A landscape with many valleys, sampled at points; each row gives a point and its height.
From any point a ball rolls to the lowest of the 3 points nearest to it. It stops when none of these is lower. Distance is the straight distance between rows; heights are no part of it.
taf: [-16   0 -12  24   3  -2  40  -6   6]  height 197
zaz: [ -3   6  45 -11   2 -12   3 -35  -3]  height 432
seb: [ 23  -1 -38  -1   3  16 -24  43   0]  height 648
rad: [  3 -20 -11 -30   0  11 -60  30  -4]  height 305
vipu: [-23   1  -8  26   4  -4  46 -11  -3]  height 361
pipu: [-9 -3 -4 -4  9  0  7  6 19]  height 292
pina: [-13  -1 -24  15   1  -1  31  13   5]  height 199
nuli: [ -9  26  15  39  10 -11  50 -38 -20]  height 255
fifi: [ -4 -14  42 -17  -5 -12 -12 -29   3]  height 442
Gef: [  3  -4 -31  -2   0   6  -4  29  11]  height 346
Kikad: [ 37  -4 -45   9   3  18 -31  47 -12]  height 746
Zeka: [ 11  -2 -40   2  -3  11 -11  39   5]  height 497
Tuguf: [  7  -1 -27 -15   0  11 -23  32  10]  height 261
Vazu: [ -5  -5 -23  -2   4   4   4  19  18]  height 264
panu: [ -1  -6 -18 -18  -1  10 -29  30  12]  height 231
sotim: [ 28  -7 -26 -12   3  19 -59  42  -9]  height 401
bapi: [ -7   2  32  -3   4  -6   5 -23  13]  height 443
gages: [-10 -27   3 -31  -2  -1 -51  17   3]  height 174
susor: [ -2  -8  45 -19  -7 -12 -12 -35  -2]  height 439
Potif: [ 18  -7 -53  23 -16  11  15  41 -14]  height 217
Ripi: [-12 -16  15 -29  -3  -7 -30   4  14]  height 115
Mazi: [-20  10   3  35   8 -10  51 -25  -9]  height 437
ruga: [  0  -6 -42  19 -12   7  26  29  -2]  height 192
Suno: [ 13  -5 -25 -21   6  16 -45  36   4]  height 311
seso: [ -8  21  16  30   7  -6  39 -34  -5]  height 330
nedug: [ -7  28  18  33  11 -10  42 -38 -15]  height 182
subu: [-11  -4   8  -9   5  -3   4  -1  21]  height 232
moso: [-14   2  -1  10   7  -4  26  -7  15]  height 293
Livov: [  0  18  37   2   4  -7  13 -36  -3]  height 424
fos: [-15   2  -1  14  10  -9  31 -11   9]  height 196
Busut: [  8  23  52 -13  -9  -7  -2 -53 -24]  height 450
ver: [-16  -9 -34  24  -9  -1  39  17  -3]  height 153
tomig: [  2  15  48  -8  -4  -6   2 -45 -11]  height 438
Mez: [ -8  -4 -25  11   0   1  22  19  11]  height 214
Gidis: [  3  -4 -38  10  -5   6  15  29   3]  height 204
sipot: [-11 -26  17 -33  -4 -10 -38   5  11]  height 75
labi: [ -3  -8 -10 -19   3   9 -25  22  17]  height 224
Sivug: [  7  29  46  -1  -5  -5   7 -47 -18]  height 445
boki: [-10   3   2   2   9  -3  20  -4  17]  height 331
Kedek: [ -2  -4 -17 -13   4   6 -13  23  15]  height 185
Vipep: [ -4  27  25  18   9  -5  33 -38  -8]  height 329
Teb: [ 11  19  53 -15 -24  -7 -15 -58 -40]  height 530
bofut: [-10   7  13   4   9  -5  20 -17  13]  height 360
terik: [  7   0  53 -18 -13 -15 -13 -48 -20]  height 467
vob: [ 44 -16 -52  36 -12  10  -3  47 -32]  height 878
Nefa: [ 16 -15 -20 -26  -1  18 -71  38  -6]  height 405
niza: [ 31  -1 -50  16  -6  12 -14  43 -12]  height 819
Miv: [ -5 -22  43 -24  -9 -15 -24 -31  -3]  height 446
Dil: [ -9 -10  15 -19   6  -2  -7   3  18]  height 166
fedab: [ -4  18  29  10   9  -6  25 -32   5]  height 402

Where does a ball stop that starts at each point below?
Miv => nedug
bapi => fos
subu => sipot
rad => sipot
Kikad => Kedek
tomig => nedug
Teb => nedug

Write out the way that a ball takes from each point below.
terik => tomig > zaz > Livov > fedab > Vipep > nedug
boki => pipu > subu > Dil > Ripi > sipot
fifi => zaz > Livov > fedab > Vipep > nedug
Busut => tomig > zaz > Livov > fedab > Vipep > nedug
Gidis => ruga > ver

Call two points neighbours if one is among the 3 nearest of the other. Go from one point of each pair to the other, from neighbour to neighbour, staying as low as possible. Name the highest point that can't be avoided.
sipot, fos => pipu
fos, ver => pina
nedug, sipot => fedab
fos, Kedek => Vazu
